Each row is a point on a tangle of strands that fork and nearly touch. The rows are in no order.
(in the rows, 128 means zero)
Two points are linked if the straight distance between their rows is under 127. Some points are linked to none.
z511: [134  91 173 180 124 152 146 138  71 103 165 112 162  90 114 172  34 124
 117 115 135 183 149 117 196 119  92 180 155 134 111 119]
z243: [135  97 140 138 136 156 110  81 114 101 105 105 174 125 129 137 157 102
  53 107 101 107  88 197 121 123 154 138 160 145 155 107]
z382: [112 116 128 140  62  99 104 125  89  92 158  99 153 124 105 155  56 162
 172  88 156 158 148  88 179 121  74 209 133 134  81 109]
z644: [140 133 115 120 115 179 120  88 114 123 139 125 174 150 154 111 146 138
 133  83 142 130 121 117 152 137 189 164 145 140 103 111]
z801: [127 136 146  99  81  90  98 182 144 157 138 128 119 113 102 114  80 169
 165  73 136 150 164  59 165 131  79 164 113 126  71 127]
z816: [131 139 113 113 164 172 162 101 133 120 136 129  95 102 132 124 156 159
 147 178 139 130 121 134  98 143 133  98 127 150 146 145]
z329: [157 107 107 138 136 167 109  50 119 103 116 131 141 121 119 157 141  99
  93 163  82 108 105 172 119 133 152 118 168 179 161  96]
z290: [146  61 175 177 160 136 120  90 103  73 136 102 155 109  99 162 106 114
  78 132  89 141 108 134 134 129 123 128 164 116 162 129]
z663: [138 146  77  75  73 153  98  59 147 129 104 134 123 162 131 127 181 120
 148 139  94  83  84 172  83 135 174 129 146 163 152 105]
z995: [ 96  92 166 130 128 100 146 160 100  76 145  77 133 125 113 147  76 139
 118 109 137 119 159 128 174 115 106 137 123 118 114 141]
z12: [110 167  66 114 153 127 111 131 146 172  72 155 115 199 193 107 209  89
 174 176 195  58 117 161  84  88 156  64  91 131 141 125]
z38: [119 155 101 109 155 148 125  97 137 133 102 146 115 188 183 115 192  75
 160 169 161  47 123 147 111  95 172  89 127 166 126 105]
z792: [ 91 135 137 104 194 142 148 156 117 109 131 114 113 153 189 107 155 118
 132 131 162  78 170 143 144 114 173  98 117 122 108 162]
z398: [122 161  78  72 106 126 114  93 156 140 115 117 125 167 157 113 185 151
 196 157 152 101 126 113 113 140 169 139 107 147 104 105]
z380: [160 136  82 101  61 122 101  61 134 141 127 129 156 138 123 127 162 125
 123 116  84 105  81 156 119 151 161 178 160 163 136  80]
z776: [142  88 150 168 112 165 113  86  92  97 142 118 212 142 156 140 107 104
 110  93 133 133 125 142 190 112 142 208 167 148 100  85]
z91: [144 135 155 144  81  91 100 120 107 128 166 123 117  92 102 128  97 167
 124  63 102 164  89 104 120 169 100 221 160 102 115 136]
z843: [125 138 162 119 143  99 148 217 142 147 145 122 113 123 130 118  87  96
 122 129 134 113 186 100 174  84 111 106  98 131 101 135]
z238: [115 126 106 131  59  92 109  90 101  87 149 105 184 149 125 150  91 139
 152  90 144 146 137 127 165 118 104 224 143 166  91  88]
z957: [117 151  69 132 124 104 112 135 143 170  73 152 140 178 151 106 206  99
 120 137 167  81 106 161  95 117 150  68 114 132 170 109]
z667: [122  93 160 135 162 126 172 158 113  95 168 101 112  92 106 163  71 138
 130 134 122 138 151 123 158 126 102 111 130 114 132 154]
z229: [119 145 158  98 118 137 135 167 151 150 121 138  98  88 115 107 104 192
 150 104 127 152 132 112 120 165 123 130 116 109 116 158]
z670: [146  78 202 147 104 132 134 202 118 123 144 125 133  89  97 139  63 137
 100  65 106 140 136  90 184 125  92 154 134  84 126 144]
z735: [149 134 118 129 102  89 127 138 136 131 148 135 129 134 108 114 117 103
 104 131 108 137 145  75 144 117 113 121 122 120 129 108]
z676: [126 102 177 122  87 111 115 194 117 119 146 122 140 120 101 129  58 139
 135  64 136 143 155  68 184 108  79 168 120  98  93 139]
z140: [147 132 124 145  73 120 105  84 121 111 129 125 173 140 113 145 120 103
  99 122  99 120 102 148 142 142 152 184 161 153 123  67]
z440: [ 86 126 158 124  99 112 107 170 133 114 108 119 159 123 138 104 112 159
 120  58 152 144 156 131 157 134 122 163 113 116  73 134]
z734: [100 114 128 128  92  94 106 127 127  89 127  93 160 155 131 146  94 144
 142  98 158  95 128 143 175 112 100 180 150 167 103  97]
z745: [113 182  75  83 122 101 129 144 177 173 105 134  94 117 130 110 183 166
 172 174 147 156 118 136  87 154 129 122  91 137 129 132]
z975: [127  94 156 140 186 145 184 127 132 104 149 132  96 102 114 153  98 105
 102 178  90 143 145 120 122 117 116  73 121 119 150 164]
z224: [ 91 136 144 126 132  76 130 212 166 147  85 128 102 130 118 126 114 138
 117 124 140 108 145 146 125 134 120  92  96  99 113 143]
z28: [ 94 174  99  83 160 120 114 179 167 194  67 145  87 169 184  91 191 150
 197 170 190 128 160 140  91 118 147  93  59 122  98 155]
z967: [121 143 121 115 130 150 127 122 144 138 115 130 165 153 173  93 170 128
 127  77 159  99 133 128 127 120 170 129 125 131  97 119]
z722: [145  79 162 177 146 116 128 140 126 117 140 114 136 108  89 133 101  82
  54 119  72 143 117 110 120 111 105 113 144  95 162 129]
z81: [161 114 132 141 126 140 142  87 111 121 170 119 160 100 110 138 100 118
  88 114  83 191 114 126 116 134 111 159 141 129 117 110]
z844: [133 137 145 152  74  95  99 111 133 120 147 122 145 128  97 132  98 124
 117  77 118 127  90 135 128 152 114 199 160 122 110  98]
z484: [110 132 107 112 151 127 140 108 151 101 121 107 143 179 161 144 157  99
 134 136 153  48 122 155 132  94 144 125 133 174 122 101]
z878: [132  97 155 162  81 132 114 153  58 100 178 114 158 117 106 163  32 131
 153  92 164 192 159  86 202 109  60 200 147 142 104 116]
z69: [107 168 117 105 104  73  93 174 172 182  88 138 130 142 121  92 154 162
 169  95 156 122 128 111 100 149 128 129 104 113  90 115]
z536: [162  99 169 167 127 151 148 127  93 111 173 119 150  82 110 145  74 134
  93 111  88 194 138 102 159 135 100 162 151 125 129 133]
z282: [142 138 159 135 122 167 128 123 110 129 149 141 150 132 153 111 107 150
 149  96 147 150 148  85 178 149 163 158 133 128  87 111]
z796: [115 157 101  97 112  95 123 117 161 134 118 118 123 138 121 118 163 148
 123 113 134 105  96 152  99 153 111 147 130 140 130 120]
z2: [ 94 162 118 124 128  80 144 185 164 151 102 155  83 134 111 132 125 124
 132 171 118 127 130 147  96 140 101  81  90  92 145 142]
z569: [153 142 129 162  98  84 106  89 134 119 120 134 126 107  97 136 140 108
  69 122  74 131  69 158  91 154 115 148 161 124 169 113]
z740: [121 166 141  98  98  98 100 177 159 171 105 135 118 116 103  96  98 179
 183 101 138 154 151  90 142 155 129 146 105 121  84 119]
z152: [114  99 149 120 150 144 156 191 137 147 122 138  96  84 124 124 126 145
 100 108 102 133 144 123 129 139 137  72 108  84 160 181]
z848: [116 188  76  95 141 151 114 160 145 195  71 157  70 153 169  93 207 136
 203 193 194 125 131 145  60 121 158  66  74 111 141 155]
z150: [166 116 118 148 165 148 147  71 111 113 161 127 139 103 111 148 119 101
  98 163  77 182 122 115 104 128 116 111 145 152 148 124]
z717: [121 140 116 111 164 171 160 139 137 134 104 142  65 106 136 116 168 143
 155 184 144 114 125 128  85 127 135  55  99 112 172 170]
z192: [132 140 117 112 105  96 150 102 146 109 170 120 113 116  96 148 104 159
 183 155 119 157 126  99 119 154 104 162 126 142 122  99]
z687: [137 123 159 133 117 158 124 100 110 107 158 135 140 114 122 148 101 193
 162  96 140 163 127  93 156 174 124 181 149 138 129 126]
z708: [146 104 126 125 127 180 110  60  89  94 147 121 194 170 169 142 139 129
 139  99 138  94 128 130 175 119 166 176 173 178 125  94]
z830: [169  69 182 187 131 118 111  85  87  92 143 107 161  94 101 159  97 121
  55  99  87 162  81 155 116 138  91 201 173 121 151 124]
z674: [136 106 188 128 121 142 139 209 138 143 116 122 130  90 115 116  95 137
  96  78 103 135 144 130 158 124 126 113 112  78 123 168]
z961: [124 159  65 114 112 117 113 102 151 173 103 173  90 140 119 104 180 120
 128 166 134 133  89 137  52 140 125  76 101  92 179 159]
z483: [140  62 164 156 112 152 107  81  51  78 155  94 207 147 126 175  77 117
 110  97 122 176 118 160 163 114  97 214 156 130 118 101]
z862: [119 119 135 137 160 112 170 163 159 127 133 154  79 112  96 147 105 108
 122 181  80 141 133 115  98 117  88  76 103 104 155 150]
z817: [164  72 138 161 150 152 123  68  66  81 176 105 175 127 104 190  70 133
 130 129 102 182 116 147 145 129  91 177 171 163 136  93]
z659: [113  98 139 135 180 155 154 186 142 151 114 141  94 118 129 126 150  97
 101 134 126 104 143 138 122 114 158  35 113  67 160 186]
z788: [131 147  89 106 120 160 127  69 128 103 103 135 116 149 137 136 166 105
 118 176 109  99 103 174 108 125 169  99 136 163 159 114]
z113: [ 96 171 123 109 164 123 135 166 144 151 103 130 127 161 174  91 155 129
 149 120 174  87 164 128 135 117 159 103 112 144  95 134]
z907: [112 100 129 137 190 149 134  97 107  86 123 110 143 170 175 142 146  73
  98 152 136  65 149 148 142  82 163 107 142 154 121 127]
z32: [139 138  87 136 118 159 119  64 135 145 113 162 111 116 106 109 171  98
  95 152 113 134  91 138  63 137 136  68 137 105 177 144]
z80: [106 105 145 148 137 115 132 142 115  91 142  95 158 147 143 133  90 133
 124 100 179  89 160 116 197 103 121 160 144 147 106 120]
z873: [159 155  93 125 104 153 120  68 143 139 133 149 114  90 109 102 173 144
 128 124 102 160  84 125  68 165 156 114 140 115 156 129]
z525: [115 137  99 138 139  88 120 146 147 144 101 140 118 165 134 106 179 107
  97 157 158  89 133 127 116 117 124  68  99 118 169 125]
z9: [110 162  84 116 105  72 101 156 177 181  87 130 164 180 150  83 176 137
 173  93 168  96 123 117 119 122 143 135 116 142  85 100]
z932: [118 178  57  98 105 120 138 103 163 165 110 167  69 128 130 118 197 145
 175 210 128 143  93 143  48 147 135 102  85 109 157 148]
z496: [143 126 114 118 155 153 151  73 115 102 168 115 120 128 133 150 141 145
 125 163 121 138 122 125 117 130 114 125 139 165 142 122]
z89: [112 120 147 157 150 134 140 154 133 119 114 116 125 125 127 132 122 101
  89 126 131 102 144 147 150 128 139 102 140 113 142 123]
z204: [135 162  90 101 111  95 153 110 164 141 153 131  95 107 114 121 140 168
 165 169 112 169 136 104 100 164 117 137 104 136 110 130]
z503: [138 103 130 163 144  93 122 117 137 124 120 135 111 110  88 131 135  94
  64 143  77 134  92 130  89 128 102  93 143 106 186 139]
z5: [117 148 114 110 178 158 139 207 121 178 105 166  87 143 167  96 157  91
 133 136 143 104 168 136 123  97 180  35  93  90 136 181]
z804: [117 123 108 128 195 164 147 112 109 116 127 123 107 139 181 119 169  77
 104 166 151  84 162 148 123  96 168  63 118 126 151 170]
z551: [139 132 157 122  93 118 136 149 133 145 156 137 117  75  94 123  90 183
 137  79  88 188 112  98 122 161  91 172 131 100 113 151]
z805: [174 140 112 129  95 121 126  82 140 154 171 146 122  92  93 115 135 153
 139 118  87 160  90  89 114 180 140 153 162 115 135 114]
z331: [144 104 170 184  99 129 113 110 103  98 132 117 185 130 123 140  91  97
  67 117 123 126 119 147 170 111 139 176 160 137 118  74]
z112: [ 99 147 135 100 137  83 130 238 166 164  95 134 105 144 130 106 103 119
 141 112 150 102 179 110 153  91 105  90  72 119  87 148]
z795: [ 89 169 116  86 144  98 133 172 178 152  96 122  79 133 157 109 158 169
 165 175 164 132 149 145 107 129 116 115  70 140 110 163]
z338: [132 122 123 155 175 199 135  74 116 125 109 143 112 100 107 117 164  89
  94 157 122 118 101 150  82 116 146  67 145 116 166 162]
z548: [117 142 151 114 182 133 173 206 139 140 131 148  74 118 144 135 105  94
 141 165 131 102 180 119 155 102 142  73 108 119 111 162]
z71: [158 108 122 127 156 161 125  59  88 100 156 106 159 156 155 155 117 125
 136 142 119 126 132 124 148 117 138 151 160 186 129  94]
z27: [104 156  96 112 161 149 134 162 130 172  72 153  71 148 152 104 203 124
 164 183 184  99 136 153  81 122 145  31  82  96 166 174]
z869: [138 161 150  98 172 157 156 184 134 164 129 141  85 105 147 107 123 151
 170 143 139 107 163  97 133 129 145  71 107 126 114 152]
z915: [166  73 167 195 115 110 122  68  65  89 169 125 162 105  77 184  64 138
 112 119  76 202  89 139 117 141  74 206 176 134 144 111]

A fork is a point with three links. Follow the links from the first point to the second and name the forks in between, in order.
z816; z862 => z496
z674; z830 => z740 z140 z776
z525; z659 => z644 z708 z776 z140 z740
z32; z483 => z745 z496 z708 z776
z192; z995 => z745 z496
z338; z667 => z32 z745 z496

Follow the links from the first point to the second, and from the first to the third. Name the last point that the two ways share.
z5; z717; z788 => z140
z961; z644; z878 => z496
z792; z843; z674 => z708
z830; z907; z717 => z708
z9; z2; z932 => z496
z734; z674; z817 => z776
z329; z152; z496 => z140
z152; z915; z795 => z776

A fork is a point with three links, a tip a point with one. Leave the first point through the second and follow the links. Name the first fork or tip that comes.
z667; z975 => z869
z525; z957 => z644
z862; z975 => z496
z113; z792 => z525
z569; z503 => z776

Name the points in between on the shortest way along the links from the first point to the second, in order.
z569; z38 => z503 z722 z290 z830 z915 z817 z483 z776 z708 z644 z967 z113 z792 z804 z907 z484
z338; z483 => z32 z961 z932 z745 z795 z28 z848 z27 z717 z816 z496 z71 z708 z776
z687; z869 => z282 z644 z708 z71 z496 z150 z81 z536 z511 z878 z382 z238 z734 z80 z995 z667 z975 z862 z2 z224 z112 z843 z548
